Each row is a point on a tangle of strands that fork and nearly touch. The rows are in no order.
(in the rows, 100 means zero)
Points whose rows are less than 65.2 apart are linked; no others are. Some points are linked to none.
k_959: [119 119  89  91 102  78  77  79 126 142 121  85  90  85  50  84  60 121
 116  86  64  70 154]
k_33: [ 78 101  50 139  98  89  87 134 115 143 109  82 147 142  90 115 124 102
  85  94 134 108  87]
k_645: [122 143 132  78 110  84 118  74  89  80 110  98 120  64  86  72  75 106
 103  83  93 129 160]
k_862: [ 87 103 113 100 148  92  86  72 126 104 104  65  81  82 162 146  45 116
 110 104 134  78  88]
k_459: [141 115 106  85 109  94  93  75 105 113 119 102  52  85  53  83  84 122
 115 103  29  80 142]
k_718: [108 113  69  97  37 129  98 124 107 164  90  72 127  75  79  82 102  76
 135  87 114  54 128]
k_231: [120 131 148  73 117  72 110  78  75  72 122 100 122  81  76  89  83 100
  90  85  72 150 156]
k_248: [108  91  81 120  73 106 102 130  82  83  62 143  82  97 132  66 140 107
 104 120  76  95  68]
k_820: [ 74  86 101 115 117 111  98  96  79  93 133 104 113 163  58 124 113  88
  61 101 129 149 103]
k_587: [ 96  85 105 110 123  63 117  97 104  90 123  91 158 116 103 101  80 120
  62  69 134 150  80]
k_346: [109 120 132  76 141 106  96  95 127 106  84  64 116  51 142 110  36  98
 126  83 138  92 142]
k_745: [119  65 117 119  99  73  88  99 102  99 106 121 131 114  87  79 100 104
  77  81  75 144  83]
k_148: [ 86 132 143  26 115 161 130 103  86 103  88  60  62  40 121 106  62  95
 119 129 110  69 115]
k_856: [115  93 119  99 141  65  83  77 143  93  96 108  64  91 106 106  37 126
 123  93 100  73 101]
k_821: [103  89  81  99  70 135  76 138 134 136  56  79  94  79 142 121  87  82
 145 117 125  31  76]
k_861: [ 76 109  51 130 102 111  97 126 107 135 120  68 132 141  88 129 130  95
  86 100 135 108 107]
k_437: [115 103 101  92 135  92 125  84  95  77 133 102  48 125 103 123  98 130
  80 111  61 105  96]
k_956: [ 90  76  82 122  94  90  61 113 140  92  53 115  67  88 150 118 103 104
 130 119 117  53  52]
k_449: [ 73 114  93 101 100 128 125  79  62  66 109  91  71  94 159 131 147 122
  76 143 112 112  55]
k_779: [111  60 147  84 129  90 122  92  70  27 135 121  91 127 123 111 106 106
  68 112  77 160  82]
k_334: [112  98 142  87 148  71 104  65 126  66  93 109  62  68 143 103  42 117
 110  86 113 104 108]
k_537: [105  40 111 111 143  76  99  97 106  86 141 116  87 163 104 129 106 128
  54 118  96 138  68]
k_710: [100 153 124  74 101 107 130  92  59  72 111  81 146  88 102 105 114  78
 109  85 101 137 138]
k_479: [ 76 106  71 113  96  98 120 105 103 101  95  89 121  95 119 101 108 106
  96  95 131  98  87]
k_982: [102 111  70  91  54 144 120 136  96 129  77  89  92  74 113  89 119  83
 128 114 111  55  97]
k_772: [112 125  76  94  66 158 121 129  78 122  86  84  87  93  90  91 156  67
 116 120  74  76 122]
k_548: [ 89  82  53 138  92  89  69 160  88 111  78 120  94 134 121 114 139 127
  88 124 103  95  49]
k_523: [ 72 103  84 100 125  98  88  96 136 120 105  63 104  92 139 140  54 100
 112  95 163  70  88]
k_306: [106 126 119  81 110 142 109  75  59  79 123 114  37 135  33 107 125  79
  99 132  58 100 141]
k_727: [ 87 126  79  95 122 112 125  94  91 100 125  62 111 115 100 133 106 104
  87 100 114 109 119]
k_638: [108 113  94 109  88 124 122 106  76  80  84 111  91  94 106  90 134  89
 101 109  69  96 107]
k_783: [106  71 142 106  89 100  83 104  66  61 112 117 145 115  80  87 111  59
  80  88  94 168  99]
k_740: [ 95  73 126 102 106 115 110 105  50  30 119 119  89 126 134 126 127  83
  70 126  92 156  70]
k_175: [ 85 147  85  76 108 105 132 101  85 110 128  42 153  91 103 120  84  98
  96  83 151 123 139]
k_875: [119 111  98 105  96 122 108  95  82  96  92 111  70 101  84  91 131  87
 108 104  41  93 122]
k_412: [107 125 127  77 135  97 103  79 125 102  98  81  96  56 105  88  37 105
 128  78 130  96 145]
k_553: [ 88  78 117 112 116  61 112  93 111  86 102 109 162 100 119  86  68 117
  73  62 144 143  67]
k_427: [ 98  88  84 111  68 129  88 136 129 127  44 101  97  64 152  99 106  69
 152  99 130  50  86]
k_736: [117  98 106 105 105  95  67  79 102 125 116 119  68 116  37  98 109  85
  94  90  39  99 145]
k_600: [101 101  89 113  73  60  77  90 128 143  84 107 142  75  71  59  82  91
 109  56  98  94 122]
k_721: [ 83  58 103 118 112  98  79 107  81 103 143 121 109 170  45 104 117  93
  53 116 125 143  91]
k_69: [ 79 115 113  84 117  82 130  75  96  60 108  91 106  80 134 110  76 117
  87  82 136 118  95]
k_169: [112  87  66 138  92 105  62 141  96 121  90 133  74 142  67 105 149 104
 105 125  74  88  89]
k_819: [109  79 120  97 123  86  86  66  97 113 147 121  54 156  18 110 103 103
  80 110  74 117 140]
k_24: [ 94 124 145  37 129 134 127  83  88  89  92  75  60  43 133 103  56 100
 122 120 108  71 126]
k_781: [ 91  58  91 130 102 104  68 121  88 114 122 133  97 167  53 102 129  98
  73 118 110 130  91]
k_614: [ 64 103  87 116  93  88 112 108 114 105  86  82 161  87 132  96  85  92
  99  59 173 117  87]
k_907: [ 77  94  96 105 107  97 111  84 110  78  85 114  80  83 150 110  95 113
 101  98 127  97  68]
k_521: [ 96 104  67 117 115  64  90 103 136 129 121  87 126 123  76 113  80 126
  96  89 122  86  89]
k_242: [107  65  71 126  86  57  65 139 132 116  73 130 120 121  96  88 116 129
  99 108 111  91  46]
k_238: [ 85 131  73  96 115 110 129 102  88 113 135  50 140 113  97 128 108 100
  90  90 136 118 124]
k_95: [129  74 148  93 122  74 101  79  87  81 122 119 105 125  72  91  93 102
  76  89  64 156 117]
k_573: [117 105  59  87  76 142  96 123 107 121  86 106  43  91  94  87 127 108
 137 148  42  27  92]
k_679: [117 102 147  88 122  59 112  84  80  66 126 106 149 100  92  98  76 106
  79  74  94 171 114]
k_969: [ 63 105  84 106 122  82 102  95 128 111 107  68 134  91 126 128  56 106
 107  77 176  96  93]
k_841: [ 77 116  62 100  77 114 121 114  95 112  94  79 116  92 132 106 119  97
  95 106 136  87  88]
k_457: [ 82 131  92  77  98 120 137  93  80  82 101  80  97  82 133 109 119  98
 100 108 112  99  95]
k_434: [ 79 102  93 107 131  68 116  73 113  87 133  81  98 113 128 131  73 144
  65 100 140 115  76]
k_732: [ 94  74  68 122  94  78  55 122 150 109  48 113  87 103 122 109 102 117
 126 109 128  58  54]
k_510: [119 109  56 100  76 136  85 119 111 146 105  84  79 110  57 104 117 101
 133 121  50  43 127]
k_375: [ 98  94 123  95 110  76 129  76  99  58 106 111  99  97 126  94  76 124
  80  87 108 130  80]
k_664: [114  81 101 104 124  84 114  89 111  84 122 117  49 131 108 118 109 136
  75 121  67 103  75]
k_924: [ 96 116  79  76  77 127 112 116 110 142 108  63 111  81  91 100  75  93
 126  98 122  56 124]
k_897: [ 95  91  78  97  88 122  75 125 142 138  68  68 113  90 117 124  72  91
 147 104 134  35  87]
k_113: [117 139 145  65 109  82 122  69  83  61  91 109 117  48  99  65  77 103
 115  84  92 127 143]
k_916: [ 64 121 102  90  92 110 132  89  67  52 105  89 125  86 157 121 122 100
  79 105 129 131  77]
k_369: [119  95  95 109 103  54  78  85 133 138 113 105 106 105  56  86  87 118
  97  79  67  97 116]
k_12: [ 93  89  98 114 118  74  90  93 146  98  74 105  94  92 120 101  65 107
 127  77 124  79  81]
k_270: [ 98 101  84 124  86  98  82 103  96 131 100  94 135 110  69  92 127  76
  94  79  86 110 129]
k_182: [104 135  89  63  78 148 133 115  83 127 109  50 106  74  94 101  91  88
 118 105 118  68 124]
k_834: [106  92  82 125  79 125 102 133  62  71  66 135  76 109 134  82 152 100
  94 123  64 105  77]
k_486: [123 109  59  95  67 129  91 126 112 130  90  97  65  93  77  84 125 107
 140 133  54  29 107]
k_957: [102  93  96 104 109 117 125  99  81  68 101 119  46 113 128 122 135 121
  77 134  66 109  75]
k_89: [119 102  97 107  66 100  73  99  95 128  83 122  90  81  58  61 130  71
 110  77  22  85 144]
k_886: [107  97  77 113  94 124 114 114  74  76  81 122  51 110 131 102 146 109
  86 131  63  92  74]
k_900: [105  90 103 114 124  92  70  89 145 110  66  73  81  80 163 136  59 105
 129 106 108  52  71]
k_482: [ 93 146  84  68  56 143 147 128  72 119 101  48 145  76 105 110 113  66
 109  94 137  90 122]
k_572: [105 108  85  92 134  71  75  88 150 123 120  73  92 108  74 117  32 131
 121  98 125  62 115]
k_528: [100 141 105  59  59 129 139 118  72 117  93  59 149  60 100  94 105  69
 121  84 137  96 131]
k_360: [ 91 126 133  57 136 124 118  68  94  76 100  79  52  54 137 112  61 109
 115 121 109  79 106]
k_47: [118  90 136  98 109  53 104  73 114  87  98 121 123  84  86  61  62 120
  92  64  99 126 106]
k_984: [100 103  93 109  91  93 116  97  96  87  93 102 118  98 103  84 103 104
 102  82 105 108 101]
k_641: [101  77 132 105  91 112  89  94  58  71 110 131  87 140  60  88 127  74
  79 113  74 144 110]
k_603: [ 97  66 106 129  98  74  73 119 144  98  46 129 117  87 139  86  89  97
 128  75 128  85  58]
k_591: [ 87 121  60  84 119 157 114 111  88 124 130  58  55 118  98 149 126 111
  93 149  81  61  96]
k_461: [ 89  89  76 113 101  98  67 122 154 123  71  82 101 101 124 128  72  96
 133 102 141  46  77]
k_164: [ 95  68  83 133  96  82  43 118 110 148 113 124 114 153  38 108 131  86
  80  98  92 111 100]
k_215: [116  80  92 108 121  70 104  94 131  93 121 114  59 133 103 116  99 151
  85 121  74  81  66]
k_255: [110  87  74 129  66  86  48 126 116 147  77 120 109 115  54  81 143  86
 104  94  55  86 112]
k_737: [ 96 103  82  97 112  87  75  98 146 137 102  72 112  94  85 115  42 111
 132  91 135  58 114]
k_498: [122  52 101 134  91  68  57 120 106 131 101 133 166 114  84  69 107  90
  67  79  97 141  72]
k_17: [ 90 117 106  67 128 122 116  68 102  90 110  78  50  75 132 119  63 114
 109 123 111  68 102]
k_599: [106 137 102  42  91 168 148 124  65 117 107  53  66  76  89 108 113  89
 108 137  65  60 118]
k_920: [ 90 109  76 102  67 110 103 118 118 145  92  67 151  75  96  96  78  83
 124  72 161  76 118]
k_647: [112 133 152  76 134  63 114  75  80  60 134  98 143 100  88 104  76 109
  87  83  97 169 140]
k_134: [ 92  90  62 111  95  97  81 108 116  92  85 116  46 101 130 122 115 131
 108 141  96  48  54]
k_41: [125 117 111  92  90 136 105  91  71  97  93 115  57  98  62  85 136  74
 116 108  31  90 137]
k_389: [ 93  79 125 102  96 108 120  96  57  20 108 117  95 101 160 119 134 102
  69 127  88 152  50]
k_245: [138  95 107 101 108  85  84  78 114 121 112 118  53 107  45  95  98 110
 110  96  26  82 134]
k_343: [ 94 114  65 116  91 123 110 122  94 133 108  72 121 121  87 116 130  88
 100  99 111  97 123]
k_682: [118  61  90 129  85  55  62 121 124 126  91 132 163 106  88  66 103 110
  82  76 109 118  55]
k_618: [ 85  89  77 110  94 106  83 108 121  96  66 120  52  85 143 108 106 105
 124 128 110  54  60]
k_880: [ 94  63  75 130 110  88  60 124 108 135 124 124 110 172  47 122 128 105
  66 112 112 118  87]
k_990: [ 74 105  83 111 102 115 111  81  81  90 112  91  55  97 160 139 131 142
  83 146 125  95  44]
k_14: [119 125 135  68 106  91 125  73  85  53  81 120  87  57 109  71  71 108
 115  89  91 109 116]
k_633: [ 76 125  63  81 109 143 119  97  89 128 140  50  66 105 113 151 110 119
  90 150 102  59  87]
k_349: [115  85  67 134  81  90  58 135 113 135  86 119  96 131  69  98 139 101
 102 109  67  89  94]
k_212: [105  85  95 124  69  94  94 109 110  91  50 144 108  75 116  52 110  98
 121  79  94  90  78]
k_526: [ 86 107  71 106  89  97 104 111 130 127  93  80 132  89 108  96  81  98
 125  75 151  79  99]
k_247: [ 69 108  96 105  88 122 121  85  54  54  89 110  73  85 173 117 150 119
  80 134 110 118  45]
k_777: [ 72 131 123  89  86 141 107  94  44  61 117 112 117 130  74 106 131  50
  97 110 105 135 123]
k_382: [ 80 114 116  72 117 126 111  93 102 109  95  57  89  59 153 124  68  89
 116  99 150  85 100]
k_511: [ 90  96  63 134 103  77  93 115 123 127 104  99 131 129  89 101 111 111
  93  87 117 105  88]
k_905: [ 96 121  87  94  94 122 136 100  76  86  88  91  93  86 125  97 132  96
  97 110  91  93  97]
k_338: [ 91  71 106 123  59 104  48 116  72 103  83 129 135 109  63  62 130  36
  65  80  89 137 117]
k_340: [120 107  90 100 101  63  71  82 130 140 117  88 111  87  55  79  70 112
 110  73  74  87 135]
k_883: [ 98  91  95 112  73 107  94 121 121  98  38 125 104  61 134  62 104  81
 142  82 109  73  84]
k_196: [121 101 119  85 138  76  70  78 144 107  95 100  71  82  89  98  27 124
 137  86 104  70 130]
k_266: [ 94  75  63 137  99 102  66 153  85 111  88 125  78 156  94 122 147 110
  86 128  90 101  70]
k_152: [ 64 122  90  84  75 127 137 107  78  96  90  65 137  71 155 112 112  78
 103  93 169 107  89]
k_993: [103 129  93  67  53 169 146 133  70 118  78  73  83  60 114  95 134  68
 116 128  95  58  93]
k_171: [102  73 118 113 103  94  97  96 125  72  55 138  50  70 150  85  90 102
 125  99  88  74  65]
k_686: [118 107 133  89 117  51  96  68 119  98 110 106 108  70  80  66  55 120
 104  65 103 118 132]
k_904: [ 96 108  62 104  96 109 105 110 115 114 109  91  77 105 106 112 107 118
 107 125  97  59  85]
k_39: [114 109 143  78 127  74 121  63 110  60  85 119  66  65 119  80  57 115
 114  83 100 108 111]
k_241: [110 103 118 101 144  96  80  88 135 112  86  58  91  69 162 136  33 110
 121 103 115  62  95]
k_504: [ 75  92 125 108  54 109  57 101  62  82  98 124 142 109  52  58 123  31
  63  90  96 143 119]
k_328: [ 80  96 111  98  88 117 123  93  54  33  92 118  93  88 169 115 140 108
  70 131  96 141  53]
k_121: [ 93 144 107  73 103  99 131  95  95 105 118  58 152  72 101  98  67  91
 113  76 155 113 146]
k_824: [ 75 122  72  99  70 124 133 118  77  97  92  73 140  96 136 108 133  82
  94 100 150 107  93]
k_118: [110  79 138 111  85 101  94 106  62  46  97 124 147 108 103  76 114  67
  82  91  80 167  81]
k_619: [129  62 114 116  73  56  68  98 111 114  80 145 127  87  87  48 104 105
  87  82  59 109  85]
k_485: [111  72  94 128  68  95  87 136  96  78  44 157  81  88 136  53 122 109
 119 114  80  84  52]
k_580: [106 142 108  43  70 167 152 127  55 106  92  64  86  63 102  95 129  67
 119 134  75  74 111]
k_452: [ 99 151 128  49  80 112 140 102  68  90  99  69 148  53 108  84  95  74
 120  87 129 110 146]
k_115: [ 77 115  79  96 131  85 123  74 103  91 145  64  92 114 124 151  83 138
  69 107 136 114  87]
k_759: [132 124 104  81 111  86  86  81 114 123 119  91  73  77  46  74  59 123
 122  99  52  70 162]
k_268: [108 106  80 109 117  58  85  89 147 123 125  78 108 119  63 114  63 132
 108  93 112  82 101]
k_336: [106  50 105 131  92  85  52 114  97 125 108 127 148 129  67  82 118  74
  69  78  92 140  83]
k_7: [ 81 107 123 106 112 103 111  99  66  55 123  94 149 134  97 123 110  73
  74  89 112 167 102]
k_21: [ 81  86  90 131  71 132  73 117  61 105  95 123  95 144  52  89 145  64
  84 114 103 121 108]
k_380: [ 82  80  84 136  84 118  72 125  76 120 115 121 103 159  49  98 134  80
  70 115 114 118 104]
k_854: [ 80 136 116  81  77 152 102  91  47  71 114 105  91 127  56  99 142  48
 102 122  90 115 139]
k_397: [ 71 115  89  94 110 108 119 105 116 118 100  56 138  75 135 120  63  86
 111  68 182  93 107]
k_265: [ 96 115  76 111 120 101 118  99 106 109 128  84  96 127  93 128 105 117
  84  98 100 108 102]
k_80: [110  85 125  89 122  75 137  75  87  48 112 119  77 103 135 101  90 129
  70 103  87 133  73]
k_652: [138  80 130 100 102  53  90  81 117 105 104 128  91 101  73  69  84 118
  90  77  49 114 114]
k_794: [105  93  97 123  91  79  98  99 106 105  97 112 135 105  90  76 108 105
  89  74  93 119  92]
k_440: [ 88 114  56  99 107 153 110 126  85 122 116  72  59 121 101 142 147 102
  99 146  84  67 105]
k_671: [118  74 110 120 123  78  85  95 116 115 126 115  93 149  62 112 107 110
  76  94  76 120 102]
k_865: [122 104  95  97 100 106 120  93 101  85  91 121  45  89 105  84 109 117
 110 118  53  67  82]
k_607: [ 83 102 122  94 152  83 102  62 120  82 110  80  70  80 150 133  48 126
  99  99 140  95  91]
k_337: [ 82 124  85  99 142 101 128  80  94  90 148  72  81 125 114 156 100 134
  63 115 112 120  96]
k_583: [103  81  88 127  65  59  68 105 126 138  72 128 148  77  84  57 100  96
 104  60  98  98  89]
k_276: [109 116  56  87  92 141  99 121 111 138 119  71  68 111  78 117 107 113
 121 133  69  34 108]
k_802: [ 75 102 121 110 116 109 101  93  75  77 132  99 131 150  62 124 111  81
  70  91 126 159 110]
k_915: [ 72  85 101 118  98  88 106  98 114  80  74 116 109  83 146  97  95 107
  97  87 142 107  61]
k_822: [ 81 122 108  93  83 114 131 106  53  51  95 100 151  87 143 104 128  77
  90  93 115 139  86]
k_313: [106  87 118 104 121  96  95  82 133  77  69 117  46  74 150 105  75 109
 129 105  89  66  73]
k_754: [117 105  81  93  96 128 117 104  91  82  85 119  31  84 115  84 120 115
 118 139  44  56  84]
k_462: [108  95  93 122 120  93  97  99 104 112 122 103  95 137  69 120 116 105
  84  96  83 119 108]
k_560: [110  91  97 109  96  95 115  97 104  72  83 130  70  95 115  78 102 117
  99 107  69  90  75]
k_678: [132  51 139 105 105  62  96  86  97  80 110 125 148 101  98  56  87 104
  75  78  81 156  78]
k_28: [ 98  84  90 117 115  84  63 117 157 120  60  69 109  86 146 137  65 100
 137  97 128  54  75]
k_506: [111 116 130  91 130  71 102  79 123  90  99 100 100  66  97  80  44 115
 119  69 128 106 130]
k_804: [ 70  94  90 112 107  95 111  81 106  78 106 108  56  94 151 123 105 135
  90 125 121  90  52]
k_183: [108  98 109  98 102 109 129  90  68  46  94 118  73 102 127 100 123 108
  83 114  65 119  82]
k_765: [ 74 121  55  97 110 132 115  96  90 115 135  59  75 103 131 148 114 126
  89 140 119  68  74]
k_889: [111  98  81 116  57  91  61 114 105 140  69 121 110  89  66  60 137  70
 103  79  39  85 129]
k_731: [113 105  68  91  93 128 100 112 110  99  88 117  24 103  99 104 118 122
 125 147  45  33  79]
k_481: [129  71 106 113 113  42  60  90 143 146 119 115 120 130  50  96  97 123
  82  79  66 104  99]
k_414: [103 167 129  55  92  98 133  97  61  84 117  72 158  66 100  98  98  75
 113  88 111 131 159]
k_809: [ 85  87 130 103  75  98  72  89  68  81 111 116 148 117  56  77 115  42
  70  81  96 156 118]
k_567: [102 116  62 100  82 159 113 137  78 126  98  84  72 111  99 113 148  84
 110 136  78  66 107]
k_831: [105  85 103 114  99  88  63  96 106 131 107 122  84 124  38  94 125  80
  90  90  55 104 127]
k_493: [114  59 138 106  99 100 110 107  64  34 107 127 124 113 119  87 117  83
  81 112  76 166  75]
k_207: [ 99 116  77  77  57 161 129 137  82 122  79  82  73  67 116  91 125  82
 123 133 102  47  90]
k_756: [ 88 112 112 108  98 106 121 108  62  52  99  99 145 107 120 106 118  80
  81  95 102 150  91]
k_788: [ 96 133 105  85 122  84 123  79  99  95 116  79 115  81  99  95  68 116
  97  86 120 115 132]
k_391: [ 67 123 110  83 113  95 133  77  82  63 105  83 123  75 152 118  93 105
  90  93 149 125  90]
k_662: [104  66 111 120  85  94  85 112 120  73  33 155  70  74 148  66 105 106
 126 101  89  71  53]
k_992: [ 94 103 136  88 146  75 110  60 118  70 102 103  76  77 140 118  45 122
  97  86 135 109  97]
k_597: [ 95 110 129  91 106 128 118  88  54  50 109 117  76 129  85 118 134  74
  90 118  75 128 113]
k_277: [ 99 102  78 100  92  78  70  98 147 149  96  76 131  89  71  92  54 102
 134  71 139  65 121]
k_321: [ 96  57 112 129  81  92  50 113  87 122 100 134 132 126  50  71 123  57
  59  81  92 136  96]
k_656: [133  65 126 108  90  48  75  88 123 118 101 139 110 101  68  58  90 114
  83  72  49 110 100]
k_832: [113  80 109 115  94  92 118 103  91  66  88 132  90 106 118  79 122 114
  89 109  64 116  76]
k_122: [ 79  98  98 113 102  74 119  95 101  88  90  96 166  91 116  82  79 103
  89  56 158 129  86]
k_78: [ 96 123  85  51  92 164 136 113  77 122 108  60  60  78 109 111 105 104
 111 141  75  48 101]
k_604: [117  66 143  85 136  82 132  72  82  35 131 115  72 122 133 114 100 127
  64 116  69 149  81]
k_999: [ 96 110 116  83 123 117 100 102 122 119  85  60 117  64 153 124  41  88
 123  81 150  82 116]
k_359: [111  88 131 107 109  69  99  89  88  88 120 103 158 113  80  90  86  94
  69  68 100 165 108]
k_863: [112  94 125  92 136  86  91  77 140  83  78 107  45  78 132 112  53 110
 127 103  88  67  84]
k_943: [103  63 138  99 109  94  94  85  76  75 119 121 106 138  60  96 107  84
  68  98  87 156 108]
k_308: [102  75 105 121 113  69  67 105 160  92  54 117  93  95 139 106  73 107
 131  84 116  70  64]
k_13: [120  72  79 113 107  60  87 110 139  95 102 123  54 132  95 112 107 147
  97 127  76  76  64]
k_356: [ 88  85 109 104 132  58 105  68 131  87 125  98  77 110 133 136  64 141
  79 102 143 103  63]
k_110: [111 125 102  87 101 149 105  89  72 101 113  99  42 119  48 101 130  75
 114 124  51  85 141]
k_384: [102 115  82  93  50 117 115 117 103 143  85  69 145  65  90  78  92  72
 130  69 137  75 132]
k_839: [103  72 102 130  77  58  73 102 129 123  73 130 160  85  91  55  90 102
  93  59 113 113  72]
k_353: [ 98 105  77 113  83  67  77  96 130 150  96  83 145  86  67  78  78 102
 115  65 116  90 121]
k_593: [134  87 138  99 116  60  95  75 103 101 117 118  94 106  66  83  88 109
  80  74  53 135 128]
k_577: [123 120 121  86 115  60  81  67 124 119 113 102  99  67  66  66  39 120
 112  74  93 100 151]
k_917: [128  62 138 101 109  48 102  80 116  85 101 137 137  91  99  57  66 117
  82  64  98 145  80]
k_416: [119 106 114  90 124  62  75  72 140 118 108 100  86  72  68  79  30 121
 128  87  97  79 146]
k_402: [124  87  98 103  94  68  75  90 148 104  81 120  68  94  72  84  69 123
 134 102  76  55  95]
k_73: [ 97 137 100  42  70 164 139 130  75 145 104  50  94  65  85 106  80  90
 109 117 106  61 121]
k_928: [ 68 125  93  73  92 118 136 102  95 100  99  62 136  65 141 117  85  84
 108  80 176 103 106]
k_958: [107  74  54 134  95  70  62 145 122 116  86 117 100 143  98 108 129 134
  88 117 106  90  49]
k_986: [ 66 107  64  94 100 122 102  97 113 124 119  58  84  97 133 140  96 123
 104 129 143  55  80]
k_749: [126 109 122  97  86  86 102  83  88  86  79 118 104  70  80  58 105  88
 109  76  49 109 130]
k_655: [118  72 104 118 121  59  74  92 126 135 127 114 117 149  54 110  98 114
  75  83  77 124 102]
k_529: [ 81  72 100 125  99  78  91 109 126  90  60 131 117  91 136  80  89 105
 109  80 130 101  58]
k_259: [ 91 111  84 123  98 117 103 106  86 117 103  84 127 129  78 109 130  81
  92  91 104 122 112]
k_252: [113  57 115 109 135  76  99 100 106  90 133 121  91 158  87 117 105 122
  70 104  84 134  85]
k_199: [104 105 117  85 112 127 109  72  63  70 132 119  33 148  33 111 119  92
  85 130  70 110 133]
k_646: [104 115  70  92  46 145 118 138 102 150  83  77 115  79  92  83 116  80
 132 100 116  55 112]
k_221: [104  95 112  96 117 111  99  72  84  97 143 117  47 154  29 122 112  97
  79 114  73 113 130]
k_644: [102  88  67 116 103  76  81 117 134  89  88 122  57 117 104 110 113 139
 102 134  84  58  56]
k_45: [ 97  81 113 123 109  77  96  98  99 101 115 101 164 121  89  96 102  93
  64  74 117 165  87]
k_480: [110  56 133  96 125  72  81  70 103 114 152 129  79 156  33 101 100 102
  68  94  76 132 126]
k_869: [105 118 112  98 113  78 120  89  91  82 111  95 121  97  98  96  88 113
  91  79 105 129 118]
k_67: [ 93 114  69 103  89 110 111 107 117 129 108  71 111  96  87 101  84 103
 118  90 126  70 111]
k_837: [122  72 106 121  64  76  82 108 109 101  67 146 110  78  96  43 102 102
 101  82  65 104  84]
k_469: [118 127  97  90  62 154 118 121  61 115  77  92  88  85  80  82 157  55
 126 117  56  81 137]
k_59: [122 112 116  99  73 101  86  87  87 110  79 119  90  77  75  56 121  74
 108  73  32  96 147]
k_8: [101 130 108  85  60 158 105 108  48  94  78 102  91  99  76  84 166  33
 119 120  69 100 134]
k_81: [ 98 101 110  99 125  75 107  86 125  92  89 100 102  81 115  93  58 108
 117  73 127  96 107]
k_852: [ 75 146 134  85  82 132 106  95  47  68 113  90 151 114  85 110 127  38
 114  97 105 142 139]
k_366: [ 87 130 105  87  71 156 104 106  50  98  98  93 101 115  61 100 156  36
 109 115  94 103 145]
k_935: [ 98  63  86 122  86  88  41 110 106 136 105 138  86 145  28  97 133  85
  78 101  71 100 113]
k_399: [ 98  94 106 114  92 125  91 100  74  91  96 123  93 130  63  92 134  70
  86 107  82 125 115]
k_941: [ 93 133 124  33  88 170 131 113  82 129  94  55  73  55 106 107  64  98
 120 122 110  58 114]
k_190: [ 81 120  98  79 108 117 128  87  98  90 100  71  94  71 136 110  84 102
 103 105 139  84 101]
k_286: [121  83 128 108  78  87 104  90  78  85  79 130 123  85  94  58 108  90
  99  77  58 130 102]
k_870: [ 98  69  77 124  89  65  54 128 148 109  55 133 102 111 106  91 101 124
 110 100 120  72  44]
k_307: [ 96 112  99  93 142 101 131  80  86  79 139  87  58 127 103 140 100 123
  69 116  80 118 104]
k_274: [ 78 145 121  82 100 123 121  97  52  77 122  78 149 112  88 120 120  58
 103  94 115 138 141]
k_566: [ 94 117  70  66 100 153 116 112 102 135 120  61  58  93  93 116  82 118
 113 142  80  35 102]
k_689: [ 90 131 105  79 114  96 128  84  96  90 107  70 128  67 111  97  67 100
 110  76 146 114 128]
k_631: [ 65 101  73  95 113 114  93  94 124 129 116  54  97  97 136 149  65 108
 112 116 161  63  85]
k_922: [121  43 151  92 118  90 107  99  67  24 124 130 104 122 116  87 106  84
  79 116  72 166  75]
k_301: [112  67  74 136  86  65  58 140 115 126  84 133 143 125  90  84 123 117
  84  95 107 110  58]
k_312: [ 88  88  92 114  77 109  85 121 129 109  45 112  97  68 148  87 103  76
 145  93 126  62  76]

A fork is a point with three links. Follow the links from the first point to the second and name the forks in between, in order.
k_399, k_80 -> k_781
k_869, k_928 -> k_984
k_12, k_824 -> k_506, k_686, k_984
k_529, k_412 -> k_506
k_80, k_732 -> k_682, k_242
k_990, k_196 -> k_506, k_686
k_268, k_493 -> k_682

A fork is a point with three links, a tip a point with one. Leave the first point through the second and follow the links. Name the first fork or tip that comes.
k_255, k_349 -> k_242
k_583, k_600 -> k_270
k_779, k_604 -> k_781
k_449, k_990 -> k_506
k_270, k_259 -> k_682
k_346, k_999 -> k_480
k_765, k_986 -> k_984

Follow the links from the first point to the second, and from the first to the third. Name the last point that the two ways share.
k_682, k_434, k_59 -> k_242
k_313, k_449, k_794 -> k_686
k_321, k_255, k_307 -> k_242
k_804, k_905, k_856 -> k_506
k_638, k_479, k_804 -> k_506
k_353, k_336, k_349 -> k_682
k_928, k_121, k_416 -> k_984
